Each row is a point on a landscape with many valleys, with its height.
A ball rolls from a point to whichever of its 2 nearest points has the largest drop for the distance, and stops where none of them is lower. Distance is the straight distance between rows; heights are no part of it.
j_212 (h 36.8): [-36 -25 -43   7   0  15  22  36   8  -8  -1   7   1 -43  -5  44   3  30
  14   7  -9  29   8 -27  63  29  16   2 -11  25  67  55  40  21   1  -8
 -55 -31  11  33   7  -6 -13 -35  25  32  54   4 -10  18 -32   5  -6  15]
j_490 (h 43.7): [ 27 -16  18  18  11   9  19  -3   4  27  30 -26  -1  34 -21  47   4  17
  15 -14 -73 -57 -55  -1 -30   7 -26  15   0 -48 -22 -32 -46  14  14 -31
  35   0 -52 -18  15  -7   9   6 -48  -3 -18  13   3 -14   5  29  33  -7]
j_276 (h 52.8): [ -9  12  -6   4 -47 -30 -37 -26  11   2  -6 -32  12   8 -14 -26 -25   2
   5 -28  55  24  20  15   7 -72  11 -20 -38  51  -3 -10 -14 -28 -12  21
  14  35  36  16   9   4 -24  11   2   3 -16  31  -3 -19  -4 -24   1  -3]
j_996 (h 25.6): [ 37 -25  23  -9 -44  24   8  35  18  37 -25 -61  -6  42   9  20  -3 -20
  15  -7 -35 -24 -17  -2 -36  10 -35  18  49 -34   9   8 -39  15   2  -3
 -21  11  -7 -15   1   8  16  -8   6 -59   3  13 -31  10  34 -23  -6 -16]
j_906 (h 66.8): [-45   6 -35  -9  16  33  34  40 -49  27 -15  -1   3 -33  13  20  55 -15
 -11  15 -49   7 -33 -32 -59  19  20 -13   2 -42   4  62   0  25  -8 -15
 -42  22 -39  25 -33 -26 -35 -40 -17  10 -30 -52  36  41  10  24  14  49]
j_808 (h 44.2): [-35  -9 -32   0  15   8  25  34 -20  22  -7 -15   1 -68   5  64   3  38
  24 -14 -27  19  32 -45  33  34  -1  -5  -6  -6  25  49  22  47 -26  16
 -54  -1 -10  30 -15   0 -25 -18  37  12  -5 -31  29  34  -7  -1  31  60]
j_338 (h 50.3): [ 11 -13  16  -8 -30   4   4  21  -4  31  13 -52  -2   3 -30  37 -13   2
  33 -12 -26  -4   1  10   6  17 -16  -6  -3  21  24  21   4  17 -11  -2
  15   0  25   5  18  33 -13  24   8  -2  16  -1 -28 -19  26 -28   8 -10]
j_343 (h 34.3): [ 18  -4   2  26  -9  24  -5  15  10  21   8   8 -13  72 -24 -19  31 -35
  21  15  -8 -32 -65  11  -4 -46  -8 -22  -2   4  17  -3 -11 -14  39 -40
  29  -8 -18 -36  19  22  12 -10 -21  -5  20  60 -33 -42  -2 -11 -12 -46]
j_266 (h 18.9): [ 10  29  17  17  29 -16 -17 -17 -22  14  -7  23 -20 -11  27  19 -11 -19
  23  -7  40 -18  19 -30  36 -31 -14  -1  -7   0 -49 -19  11  32 -12  18
  -9  11 -21 -23 -11  -7  13  19  31 -14 -53  19  24 -26  -5 -37  15  31]
j_984 (h 21.2): [-17 -30 -15  -1  -2 -23   2 -26  16  -6  30 -33  11 -58 -24  75 -36  67
  29 -31 -31 -21  24 -11  73  16 -12  19 -39  18  21  -1  13  32 -24   8
  -9 -24   2  34  36  10  -6  13  14  29  22  19   4   9 -18  13  37   6]
j_187 (h 27.5): [ 23 -45  23   2 -30   3 -10  -8  38  10   4 -39  11  41 -22  31 -34  36
  32 -20 -17 -24   0  19  39   1 -21  22   6   3  26 -18 -18  10   8  -7
   0 -20   0   4  47  39  32   4  30 -37  37  51 -48  -3  -7  -1  -4 -60]
j_571 (h 39.8): [ -5   6  10  -2 -16   3  14  -1  -2 -12  24 -28  22  33  -1 -15  12  14
 -31   0 -45 -31 -46   5 -68   3   5   4  -2 -36 -17 -21 -44 -25   4 -14
  48  23 -16   9  -1 -13  -7  17 -62   4 -30 -23  13  24  20  56  12 -22]
j_234 (h 47.0): [  8  24  19 -25  60 -19  14 -29 -13 -27   9  78  -2 -23  17 -24  10 -16
  -5  18  -1  13  21   7   7  59   2  -3   4   9 -31 -19  16  -9   7   1
  30 -64 -11 -20 -14   3  19  20  12  21  29 -45  23  -6  -7   9  -7   4]
j_698 (h 50.9): [ 26 -32  -4 -11 -30   8  -3   9  43 -18  -6  -7   3   5 -11   4 -24  17
  20  -7  16  20  33  18  51  27   1  16  29  30  42  14  26   6   6   1
 -26 -26  33   0  29  32  23  15  42 -14  48  13 -58  16  -1  -6 -25 -40]
j_23 (h 40.6): [ -6  -1  -8  -8 -31  -6 -30  21 -17  15  12  -9  -4  30 -46  -5  -9 -22
  42  -5  23  21  -8  20  31 -15  14 -40 -39  70  36  21  42 -23   7 -11
  39 -35  52  11  36  38   7  15  10  36  44   5 -33 -43   3 -34 -21 -35]
j_54 (h 43.6): [-14   6 -21 -12 -26   2 -13  26  -2  -6  -1   0  10  -2 -29 -32  -5 -17
   6   9  21  35   8  27  16  13  10 -27 -16  61  48  37  41 -41   8  -4
  33 -27  66   5   3  23 -10   9   0  39  53 -15 -26 -14  14 -20 -19 -22]
j_210 (h 20.9): [-56  13 -32  19  50 -15 -13  15 -47   6  -8  27  -6 -55  21  37  16  13
   7   2  -4   6  26 -38  27  -6   7 -12 -35 -20 -11  18  26  13 -25   3
  -4  -5 -34  15 -11 -23 -14 -31  24  24 -33 -34  44  18 -11   9  33  53]
j_893 (h 40.1): [ 57 -21  24 -14  -3  20  24  16  18   9 -28   5 -21  15  -4  13   0 -24
  23   9   5  -3  16   7   3  48 -25  32  59 -17  -8 -10   5  25  21  -3
 -36 -27 -10 -31  -9  28  38  13  44 -39  22  -5 -31   2  12 -12 -20 -17]
j_667 (h 3.5): [-31  27 -24   3  55 -10  -3  -2 -24 -17  -7  75 -11 -38  26   3  27  -5
  -7  19   6  15  20 -24  25  14   6 -12 -19 -10 -17   2  27   1  -3  -5
  -9 -30 -30  -3 -10 -23   4 -35  14  25   4 -29  29   5 -30  17  10  34]
j_363 (h 31.3): [ 25 -10  -8  28   7  38   6  19  24  13   1  28 -11  77 -10 -14  39 -28
   4  35 -20 -33 -80  14 -32 -22  -6   6  19 -19  14  -6 -16 -22  41 -48
  10 -19 -23 -32   3  -1  24 -25 -35 -15  16  46 -40  -9  -4  21 -21 -39]
j_386 (h 34.4): [ -8   2   3 -30   0 -19   9 -45  -7 -41   8  -2  19  -1  22 -33 -15  37
 -64  -9 -11  -5  -6  10 -51   4  10  32  -9 -36 -47 -38 -31 -34 -13  27
  13  34 -14  25 -20 -40 -17  27 -43  -6 -35 -25  25  47   2  62 -16   0]
j_876 (h 32.5): [ 42 -21  15 -16  18  17  30   5  18  -6 -30  22 -19 -18  15  14 -14   1
   4   8   6  18  38  -8  11  59  -8  43  54 -26 -24  -6  17  40  -1  20
 -80 -36 -27 -14 -25  10  26   3  50 -44  12 -12   2  23 -18  -1 -22   7]
j_413 (h 35.2): [  5 -40  29 -14 -20  -5 -21 -32  27   6  37 -29  31  85 -26 -35 -15  27
  28 -18 -17 -15  -5  44  -8   9  -4   7   7   2  15 -58 -34 -22  14  -5
  65 -13  22  -5  34  30  29  13 -35   8  41  29 -30   2  -4  16   8 -73]
j_121 (h 37.3): [ -4   5 -10  22  -7  18 -16  23  -8  26  10  11 -17  45 -35  -7  23 -33
  28  19  15  -7 -42  11  18 -27   6 -39 -24  40  28  21  21 -20  24 -32
  25 -25  19 -23  25  19   6 -14  -7  22  40  28 -28 -53   2 -27 -19 -33]
j_969 (h 40.0): [-20 -11   7 -29  -7 -12   3  -2  -2 -22  40 -10  28  39 -11 -67   1   7
 -30   7 -29   8 -10  43 -68  37  15  -7   8 -10  18 -23 -31 -63  12   3
  65   0  29   4  -4 -11   1  18 -74  28  23 -46   1  29  18  57 -12 -42]
j_694 (h 29.2): [-37  47 -17   6  26 -30 -21  19 -62  22 -15 -19  -6 -52  25  21  -6 -27
  15 -14  35  -3  36 -28   9 -27   7 -30 -17  24 -32  31  11  24 -35  27
  14  31   4  15 -43  -4 -21   4  31  24 -67 -27  36 -23  19 -40  27  56]
j_112 (h 51.5): [  2 -13  17  13 -41 -19 -35 -36  27  15 -12 -36   8  20 -32   8 -20  18
  31 -29  37   2   8   2  30 -78  -5 -15 -38  44  10 -31 -21   0   3  16
   6  27   7   9  47  21  -8   3   6 -14 -11  66 -11 -37 -23 -15   3 -24]
j_633 (h 34.5): [  4 -13 -16   6  50  11  22  16   9 -10  -6  61 -26 -50   2  35  -6  12
  45  11  21  15  43 -22  69  41  -9   7   8  -3  -9  11  47  42   7   4
 -71 -59 -35 -15  -9  19  38 -12  57   3  16  -6   4   3 -50 -16  13  30]
j_241 (h 47.4): [-29  18 -18  36  10 -22 -31 -45   8 -25  10  28   7   5   6 -32   4  17
 -12   2  30  -6 -23  -3  21 -59  18  -7 -44   0  -7 -39  -7 -34   2 -14
  27   6  -5   4  32 -25  -7 -16 -34  41  -1  18  20 -24 -38  16   5 -13]
j_53 (h 45.9): [-42  30 -25  28   6  -7 -27 -33  15 -39   2  56   5  10  28 -57  19   2
 -48  22  43  11 -23   4  -2 -58  29  -6 -25   3  -2 -23  14 -50   7  -6
  11  13  -4  11  27 -50 -14 -36 -36  30  -4   7  19 -18 -41  26 -13  -7]
j_542 (h 56.9): [-21   4   2 -11 -31 -38 -29 -48  -6  -4  40 -27  19   9 -40 -37 -21  15
  15 -35  24  20  31  36 -21 -16   3 -21 -33  40 -23 -24 -26 -54  -8  18
  77  13  50  13  -4  19 -11  39 -20  40   3 -12   9  -3   8 -13  23 -14]
j_139 (h 49.7): [ -7  44   4   6  31   7 -12 -11 -17 -15 -29  48 -10  -5  34 -57  15 -51
 -52  16  61  27   8   8 -17 -26  24  -4  12   4 -25   8  17 -11  -5   9
 -19  40   4 -12 -36 -38  -2   0   8 -12 -48 -10  20 -12   7 -19 -17  21]
j_12 (h 49.2): [ 22   3  36  35 -11  -9 -18 -30  23  19  -9 -15  -6  47 -20   0  -6  -6
  31  -9  33 -37 -30  -3   8 -83 -17 -13 -19  -8 -31 -53 -37  13  14  -9
  16  36 -35 -32  48   9   8  -2 -12 -39 -39  87  -1 -52 -21 -21  12 -18]
j_278 (h 48.0): [ 31  -4  27  28  -2  -7   8 -14  17  25   1 -24 -11  25  -7  30  -7   2
  27  -8 -17 -44 -14 -16   7 -37 -28  10  -1 -26 -23 -38 -34  34   6  -6
  -9  29 -41 -23  24  -1  13   8  -8 -46 -29  66  -3 -27  -6  -9  11  -4]
j_617 (h 64.4): [-29   8 -19  -6  25  16  20  42 -59  39   0 -23   0 -56   9  40  33 -23
   2   1 -46   6 -11 -32 -41  33   1 -17  -2 -22   3  68   1  22 -18  -5
  -6  20 -17  20 -48  -4 -37 -20   4  14 -46 -60  39  18  37 -11  35  53]
j_177 (h 31.2): [ 38 -46  24 -16 -48  16  12  30  21  24 -25 -73   0  11   8  37 -19 -11
   9 -22 -35 -16  17  -5 -13  34 -50  25  53 -26   6  17 -24  26 -18  14
 -42  -7   9   5  -2  19  20  -2  36 -66   8 -12 -23  30  37 -34   0  -9]
j_644 (h 57.9): [ 11  -5  26 -16  -6 -47 -23 -63   7 -14  41 -19  21  12 -30 -18 -30  29
  21 -28  14   4  48  28   4   8  -8   0 -15  15 -33 -52 -24 -27 -16  23
  58  -3  28   2  -1  25   4  54  -3  21  -1 -13  11   9  12  -1  22 -15]
j_505 (h 48.7): [ 12   5  -3  25  15  12   9  25 -24  54   7 -13 -34  10 -18  56  17 -39
  51   3 -17 -40 -40 -21   1 -25 -22 -31 -15 -14 -18  13   5  29  10 -20
   0  11 -31 -24  10  15   1  -1   1  -2 -25  26  -7 -60   4 -49  22  12]
j_119 (h 52.1): [ -3  28  -2   4  16  37   9  22 -12  -2 -33  45 -16  -4  30 -49  27 -48
 -51  28  37  45   3  -5 -31  -1  24   8  35  -5  -7  33  25   5   8   8
 -49  19   4 -12 -49 -25 -10 -29   7 -17 -30 -17  10   0  -2 -10 -34  28]
j_613 (h 26.8): [ 23  15   7  10  32  23  15   4   6 -15   9  62 -10  55   1 -44  41 -35
 -12  49 -21 -22 -58  29 -52   8   4  -5  19  -9  -7 -14  -5 -37  40 -37
  32 -37 -26 -39  -7   2  24 -15 -40   6  28   1 -18  -5 -13  36 -25 -19]
j_837 (h 36.3): [ 33 -31  34 -15 -51  -3 -14  14  41   7 -33 -75   3  12  18  23 -39  12
   1 -16  -4  -1  47  -5   3  -5 -40  24  51  -8  20   7 -22  27 -23  32
 -58  29  21  21   3   9  14  -3  52 -80  -2   6 -38  21  13 -38 -10  -9]
j_432 (h 7.5): [ 11  19  18 -12  47 -12  -1 -31 -13 -14  -7  47  -9 -28  35  -1  -9  -3
 -15   2  25   2  29 -16  24   5  -4  22  12 -24 -49 -33   4  29 -12  25
 -31   0 -26 -13 -28 -20   5  20  28 -13 -38  -2  38  22 -10  -5   2  29]
j_612 (h 30.2): [-47  42 -25  17  40  -2 -12  36 -65  29 -18  24 -12 -56  29  31  24 -26
   8  -4  22   5  26 -47   5 -10   7 -26 -10  -5 -16  39  25  19 -24   2
  -4  15 -21   1 -44 -14 -11 -22  37  21 -62 -44  45  -4  11 -34  32  59]
j_223 (h 62.3): [ -6  14  -5 -11  -3  -7   5  28 -47  29  -4 -46   4 -44  -3  18   5 -31
  -1  -3 -29   7  -9 -15 -40  26   6 -16  -2   5   5  49  -9   4 -12   1
  24  27  21  12 -42   6 -38  16   4  18 -32 -53  17   0  59 -25  25  39]
j_732 (h 68.7): [-43  16 -36  11  14  18  14  18 -30   8  -1   5   0 -27  21   1  42  -6
 -22  10 -22  -6 -25 -30 -35 -18  14 -18 -14 -32   1  32  -6   0   0 -11
 -21  30 -32  12 -14 -40 -21 -39 -22  14 -43 -26  31  13  -3  16  16  34]
j_306 (h 34.0): [-57   4 -43  10  26 -26  -4 -21  -3 -38  27  36  11 -24   2  -4  16  39
 -12  17 -23  11 -15   0  24  10  19 -13 -48   8  30   2  18 -30  -4 -17
  31 -42   5  32  31 -33 -13 -37 -36  63  47 -13  21  15 -32  46   3   1]
j_675 (h 54.1): [-13  18 -18   0 -41 -18 -24   4 -12   5   5 -37   9 -31 -18  -6 -20  -6
   0 -15  27  23  22  -1   6 -35  10 -19 -34  45   2  21   7 -21 -23  17
  15  32  50  18  -3   0 -33  16   5  17 -12  -3   2 -11  14 -29   9  14]
j_167 (h 54.7): [ 19   7   0 -13   5  24  20  20  -9  -1 -34  15  -7 -17  23 -31  15 -22
 -42  13  10  34  10 -12 -22  23  10  15  37 -20   2  23  11  15   1  12
 -45   7   6  -4 -46  -6  -9   0  17 -21  -5 -31   4  18  10   6 -32  23]
j_475 (h 43.8): [ 59 -28  26  -4  -9  26  25  36  15  43  -8 -11 -26  28 -19  29  -4 -37
  52  -6  -5 -24  -5   3  21  33 -45  12  42 -12  -7   0  10  24  16  -3
 -32 -30 -18 -35   2  45  41  21  48 -46  13  20 -43 -21  12 -38  -4 -20]
j_632 (h 50.8): [  7  -4  11   8  -6   7   3  15 -24  45  20 -56  -8  14 -36  59  -4  -7
  36 -16 -35 -35 -34  -4  -4 -13 -21 -17 -24   8  -2  13  -8  10   0 -12
  41   2  -3  -4  24  23 -10  15 -19   8 -13  13  -6 -48  27 -28  35  -2]
j_466 (h 57.6): [  2  10  -1  -3  18 -20 -16 -25  10 -18  18  29  -3  -7 -12 -13 -10  13
  14   5  20   7  19   3  43   8   3  -8 -27  21  -4 -22  25 -16   2  -4
  28 -30  21 -10  23   9  12  13   8  37  33   1   1 -16 -19   4   4 -11]
j_626 (h 46.6): [ 49  -1  29  11  -1  21  19  38 -18  59   2 -23 -35  28 -32  47   5 -56
  54   0  -9 -30 -22  -7   4  -5 -37 -19  15 -16 -18   7   0  33  12 -16
   1  -4 -24 -45   4  44  22  14  23 -38 -17  31 -37 -52  12 -53   7  -1]
j_204 (h 33.8): [-28 -31 -31 -19  10 -19  21  -7  -4  -2  17 -29  12 -75  -5  78 -18  66
  11 -23 -37   3  34 -23  57  49  -4  16 -23   4  24  26  19  36 -26  14
 -21 -22  -6  35   7  -1 -22  -2  20  31  19 -21  22  44  -9  20  31  37]
j_988 (h 37.6): [-13   9   4   0 -17 -10  -1 -22   2 -19  15 -32  16  -2  12 -23  -1  20
 -40 -16 -13 -13 -21   1 -49 -16   7  11 -11 -22 -19 -15 -44 -19  -3   5
  18  46  -3  24  -8 -22 -21  14 -51   0 -34 -17  23  26  17  39  10   2]
j_714 (h 60.7): [  2  24   1 -13  14   0  -3   5 -36   9   6  -2  -4 -27  10  -8  12 -31
 -10  -7  -7   6   2 -13 -24  13   7 -11  -8  -1 -17  16  -7   0  -3  -2
  29  14   9  -9 -31   6 -14  15  -4  16 -26 -33  19  -9  38  -6  10  16]
j_78 (h 42.4): [-29  31  -3   5  32  -1  -9 -20  12 -44  19  62   3  12  13 -59  25  -3
 -25  42  -7   8 -27  25 -23  11  24 -21 -15  12  12  -5  23 -60  19 -19
  52 -39   0 -13   9 -21  14 -29 -49  42  46 -30   3 -11 -19  47 -23 -13]
j_620 (h 59.3): [ 22  16   9  -5  11  -2  -3 -10  -4   0   3  20  -3   0   0 -20   2 -21
  -4   2  13   7   7   2   2   1  -4  -2   9   4 -13 -14   7   0   8  -6
   8   3  14 -30   0   7   1  14   7   1   2  -2   3 -16  13 -13 -10   1]
j_484 (h 30.3): [ 17  14  28 -26   7  -2  12 -38   6 -43  -9  36   5  17  31 -55 -11   2
 -76   0  31  13  -7  22 -60   9  16  40  22 -38 -45 -52 -21 -30  -8  16
   3  38 -13   8 -19 -35   3  24 -34 -28 -23 -24  13  35   1  44 -37 -13]
j_81 (h 23.0): [-41 -15 -41  -1  23 -16   6   8   2 -26  17  27  12 -46  -5  33   1  41
  10  14 -19  12  12 -14  69  32  12  -8 -40  26  46  23  36  -2  -9  -9
  -1 -54   7  30  31  -1 -12 -30   7  58  64 -17   7  15 -34  22  10  12]
j_770 (h 21.0): [-17  -3 -33  -3 -31  23  12  36   3   0 -10 -17  -1  -9   8 -15  25  -5
 -30  18 -10  26 -13  -5 -10   2  19  -4  10   5  48  46  10  -9   0 -12
 -25  12  26  16  -6 -18 -24 -28 -14  12  20  -4 -11  21  14   9 -24   5]
j_779 (h 40.5): [ 17 -19  13 -25 -52 -20  -8  -2  27 -16 -29 -73  17 -25  21  25 -46  41
 -29 -31   5  16  61  -5   4  -3 -15  28  38 -14  -6   1 -17  23 -30  55
 -53  47  24  41 -21 -11 -12  19  27 -56 -17  -1  -8  38  12 -14 -11  19]
j_195 (h 20.4): [ 32 -14   8   0 -30  30  11  34   5  25 -33 -25 -10  47   0 -20  13 -33
  -7   2  -8  -8 -23   5 -39  -2 -12   2  44 -17  15  10 -22   0  16 -17
  -3  13   8 -22  -5  12   9  -9   1 -38   6  19 -31  -1  27 -17 -15 -17]
j_20 (h 11.2): [ -3 -18 -19  19 -43  27   3  36   9  11 -10 -29   2  24  -6 -10  18  -6
 -14   7 -11   0 -36   2 -21 -25  11  -7  11  -2  53  28 -10  -8  10 -19
 -11  10  19   3   8  -5 -15 -23 -20  -4  20  33 -21  -1  17   6 -20 -19]
j_148 (h 32.4): [-34 -21 -45   8 -14  32  25  50  -1  20 -14 -15   3 -24   4  26  29  14
   0  13 -28  29 -10 -23  14  17  23  -3   7   8  53  69  23  25 -10  -4
 -67  -7  10  23 -10 -12 -30 -41   7  17  28  -2  -1  31  -6   6  -8  26]
j_149 (h 53.7): [ -3  10 -11 -10 -24 -17  -6   5  -2  10  -5 -45   8 -45   0  30 -19   8
   3 -16   5   9  44 -16  15 -10   1   1  -4  19  -1  27   4  23 -23  35
 -18  29  41  12 -27   3 -26  21  21   0 -28  -7   8   9  22 -19  15  36]
j_135 (h 48.1): [ -8  39   4   9 -17  -5 -24  -5  -3 -24 -24  15   4   9  23 -67   8 -44
 -72   5  72  25  -8  13 -41 -60  29  -6   3   2 -18   0  -6 -23   2  14
  -8  67  14   3 -25 -38 -27   2 -16 -24 -60   3   9 -12  12 -23 -12   5]
j_168 (h 58.0): [  9   3  -7 -20  -2  24  26  45 -34  29 -28   3  -2 -28  15  -9  25 -36
 -13  15 -23  35   3  -8 -56  58  12   7  44 -19   0  49   5  17   0   1
 -30 -17   8   7 -53  10 -22  -9  17  -2   2 -66  15  29  34  -4 -18  20]
j_748 (h 55.7): [ -6  14  -1 -12 -34 -33 -30  -3 -36  10  16 -39   8 -12 -45 -29 -26 -25
  21 -35  18  28  30  28 -26 -15   3 -41 -27  60 -13  21  -2 -36 -16  19
  62  21  72  16 -27  25 -25  42   8  31 -14 -34  -4 -21  42 -36  19   0]
j_747 (h 37.4): [  1  -9  18 -12 -17 -12 -10 -24  19 -20  27 -11  33  60 -12 -68  -8  21
 -10  -1  -7   9  -6  47 -32   5  13   3  14  -1   9 -48 -32 -39  15  -1
  60  -2  28  -1  21  11  17  17 -49   6  24   7 -11  14   1  27  -8 -50]
j_452 (h 22.0): [ 29  -3  21 -19  51   3  30 -20  -5 -17 -24  59 -24 -25  32  15  -5   2
   6   3  13  10  37 -14  19  47   0  33  34 -26 -45 -25  18  49  -6  26
 -64 -30 -37 -19 -35   1  25  15  45 -23 -10 -15  29  26 -27   3  -7  27]
j_516 (h 24.5): [  2  40  14  -2  17 -29 -23  -7 -44  18 -17  -5 -15 -34  21  13 -22 -40
  15 -15  43  -9  37 -18   8 -22  -9 -16   1  20 -55  15   8  29 -22  29
   5  28   9  -3 -39  -1  -5  39  35 -12 -70  -2  36 -22  28 -55  16  39]
j_524 (h 21.7): [ 37  25  25  -8  29  34  19  -8   8 -20  -8  61 -15  47  22 -50  26 -44
 -37  31   7 -13 -41  22 -60   2   9  17  38 -36 -42 -36 -20 -22  30 -27
   3   6 -28 -33 -11 -11  26  -1 -23 -20 -19  -7  -6   3   0  29 -31 -10]
j_70 (h 55.9): [ 10   1   3  -8  15  -8  -5 -26  35 -38   8  46  -1   9  -3 -24 -16  26
  -2  23  31  12  13  11  48  10   2   6  -3  30  23 -19  27 -18  12  -7
  -3 -46   8 -13  32  12  24  -4   6  22  57  20 -19  -8 -31   8 -29 -29]
j_961 (h 5.6): [ 12 -48   7   5  12  -7  11 -29  28  -6  32 -17  -3 -32 -27  83 -35  60
  42 -17 -38 -33   4  -2  62  33 -24  28 -19  -2  12 -25  -2  32  -7  -6
  -9 -48 -27  11  37  18  19  14  11  13  37  27  -6   3 -20  22  31 -10]
j_494 (h 41.7): [ 12   2  27  10   7   3   7 -14   2   4  41 -25   5  42 -17   7   6   9
   6  -9 -59 -63 -57   2 -61   3 -18   5 -10 -41 -33 -50 -53  -9  12 -26
  69  16 -38 -16  12  -7  -3  20 -71  -1 -44 -12  10   1  12  48  49 -19]
j_558 (h 26.0): [ 38  13  40 -28  18  11  10 -28   6 -38 -20  55   3  52  28 -67   6 -19
 -55  20  21   8 -15  46 -65  23   8  31  40 -28 -36 -49 -11 -34  10  -7
  16   1 -14 -19 -15 -17  31   8 -35 -26   0 -17  -4  22  -5  41 -51 -23]
j_140 (h 50.2): [  2  -6  -1  -9   3  -3  12  24 -15  10 -14 -29   1 -64  11  61 -21  19
  25 -19  -9   9  52 -31  34  31  -3   5   7  10   1  41  25  55 -27  37
 -59   8  17  12 -28  14 -17  21  51 -16 -21 -17  14  18   1 -31  20  43]
j_811 (h 20.1): [ 26 -52   6   8  -5  -3   9 -20  41  -6  22  -5  -1  11 -19  50 -41  52
  31  -9 -25 -34  -2   1  63  26 -23  31  -2  -3  29 -37  -4  20   2 -10
 -16 -36 -24  -1  46  25  35  11  24 -10  46  54 -26   3 -17  15   4 -42]
j_465 (h 70.0): [-51  21 -28  23   1 -16  -7  -3  -6 -15 -14  -8   2 -38  27   1  18  13
 -30  -1  16  -5   0 -30   1 -58  19 -15 -27 -13  -7  15  -3   6 -15  14
 -29  63 -16  25 -12 -46 -26 -24 -20   2 -51   4  40   3 -18   5  15  35]
j_349 (h 46.2): [ 28 -11  18  31  23  -1  26 -12   6  34   4 -15 -17  15  -8  65  -4  14
  28  -3 -48 -60 -33 -23  -5 -14 -37  22   0 -55 -35 -41 -42  45   5 -13
 -10   5 -69 -28  13  -3  17   6 -16 -27 -41  44   9 -19  -4   6  37  21]
j_98 (h 46.3): [  4  16   2  -5 -55   5 -20  17  15 -13 -38 -27  12  17  19 -58 -10 -21
 -54  -6  47  36  14  18 -38 -53  23  -7  16  12  16  16 -21  -6  -3  15
 -20  62  31  14 -16 -16 -31  -1  -7 -41 -27  15 -14  11  18 -21 -17   7]
j_559 (h 39.0): [-53  14 -40  24  34   5   1 -14   4 -43  14  67   4   7  11 -18  44  17
 -18  43 -21 -13 -39   2   0  -3  30 -23 -29  -4  21   6  25 -38  19 -31
  23 -41 -26   8  23 -38  -4 -65 -38  52  43  -9   9   4 -38  54  -9   0]
j_424 (h 31.7): [ 15 -43  21  -8 -35  12 -19   2  19  24  13 -44   9  68 -23  -3 -13   7
  32 -24 -23 -26 -17  29   5  -4 -10   5   6   9  30 -10 -22  -7  13 -17
  38  -7  14   2  39  42  18   2  -5 -26  35  41 -45 -15  20 -20  -3 -60]
j_908 (h 53.6): [ 25 -36  10 -10 -14   1  -2 -17  52 -36   8  12  15  15 -12 -16 -29  40
   3  -3  11  11  25  30  38  34   4  23  16  23  38 -21  21 -16  14  -2
  -2 -41  20   2  36  27  36   3  15   0  71  19 -39  15 -11  17 -28 -49]
j_487 (h 47.3): [ 11 -12  -5 -16 -20   1   1  23   9   2   7 -19   4 -23 -17  11 -14  -2
  17  -6   4  24  23   5  36  25   5  -2   2  36  32  28  34   5  -4   2
  -7 -20  45   5   2  24  -7  21  29  16  31 -17 -24  -5  12 -24 -10 -10]
j_769 (h 44.4): [ -7  35  23  -5  44  -9  -4 -33  -7 -30  22  70   8   5   0 -55  10 -10
 -10  35   0   4  -5  35  -8  41   9 -21 -12  22 -10 -27  12 -44  16  -7
  64 -62   4 -34   8  -6  24   3 -24  31  48 -39  14 -23 -17  22 -14 -11]
j_830 (h 50.4): [ 21 -17  22  19 -27 -16 -25 -42  42   3   4  -6   9  37 -15 -14 -20  27
  14 -28  31  -7  -4  11  37 -57  -5  13 -16  15  -7 -56 -26   3   7   4
  18  24 -13  -5  45  11  10   0  -2 -24  -7  74  -6 -17 -26  -2  -4 -44]
j_619 (h 21.1): [-23   4 -20   4  51   3  10  10  -9 -13  -8  70 -13 -37  12  10  11   2
  14  23  23  18  29 -19  51  25   0  -2 -10  16  10  14  47  16   9  -4
 -35 -49 -16  -5  -1  -6  19 -32  37  24  30 -12   3  -2 -43  -4   3  30]
j_812 (h 44.0): [ 10  -5  -1 -20 -50 -19 -14  -8  21 -24 -20 -38  20  -4  16 -27 -32  18
 -53 -19  33  27  38  13 -16 -30   3  16  15  -3   0   0 -18  -9 -18  32
 -23  59  28  29 -25 -20 -23  15  11 -41 -20   9  -6  26  13  -9 -17  11]
j_127 (h 43.9): [-56  13 -40  13  13  15   1 -20  15 -45  -3  52   2 -10  34 -31  30  22
 -61  26  11   3 -38 -11 -20 -45  33   4 -27 -25   6  -6  14 -26   3  -5
 -21  24 -24  24  16 -63 -18 -45 -49  20  -7  11  22  17 -48  59 -28   1]

Where does a ball stop that starts at each point below?
j_494 => j_524
j_542 => j_524
j_632 => j_432
j_223 => j_487
j_241 => j_81
j_54 => j_524
j_969 => j_961
j_168 => j_20
j_149 => j_961
j_812 => j_20

Call two points neighbours if one is among the 2 nearest of the other. Go from one point of each pair to the other, from neighbour to neighbour, staying as low as possible. Name the highest point that can't be avoided.
j_524 and j_667 => j_632
j_961 and j_524 => j_969
j_432 and j_667 => j_612
j_81 and j_20 => j_212

Write out the way that a ball takes from each point below.
j_12 => j_278 j_349 j_490 j_494 j_571 j_988 j_386 j_484 j_558 j_524
j_732 => j_906 j_617 j_223 j_714 j_620 j_466 j_70 j_908 j_698 j_487
j_644 => j_542 j_748 j_675 j_276 j_112 j_830 j_12 j_278 j_349 j_490 j_494 j_571 j_988 j_386 j_484 j_558 j_524
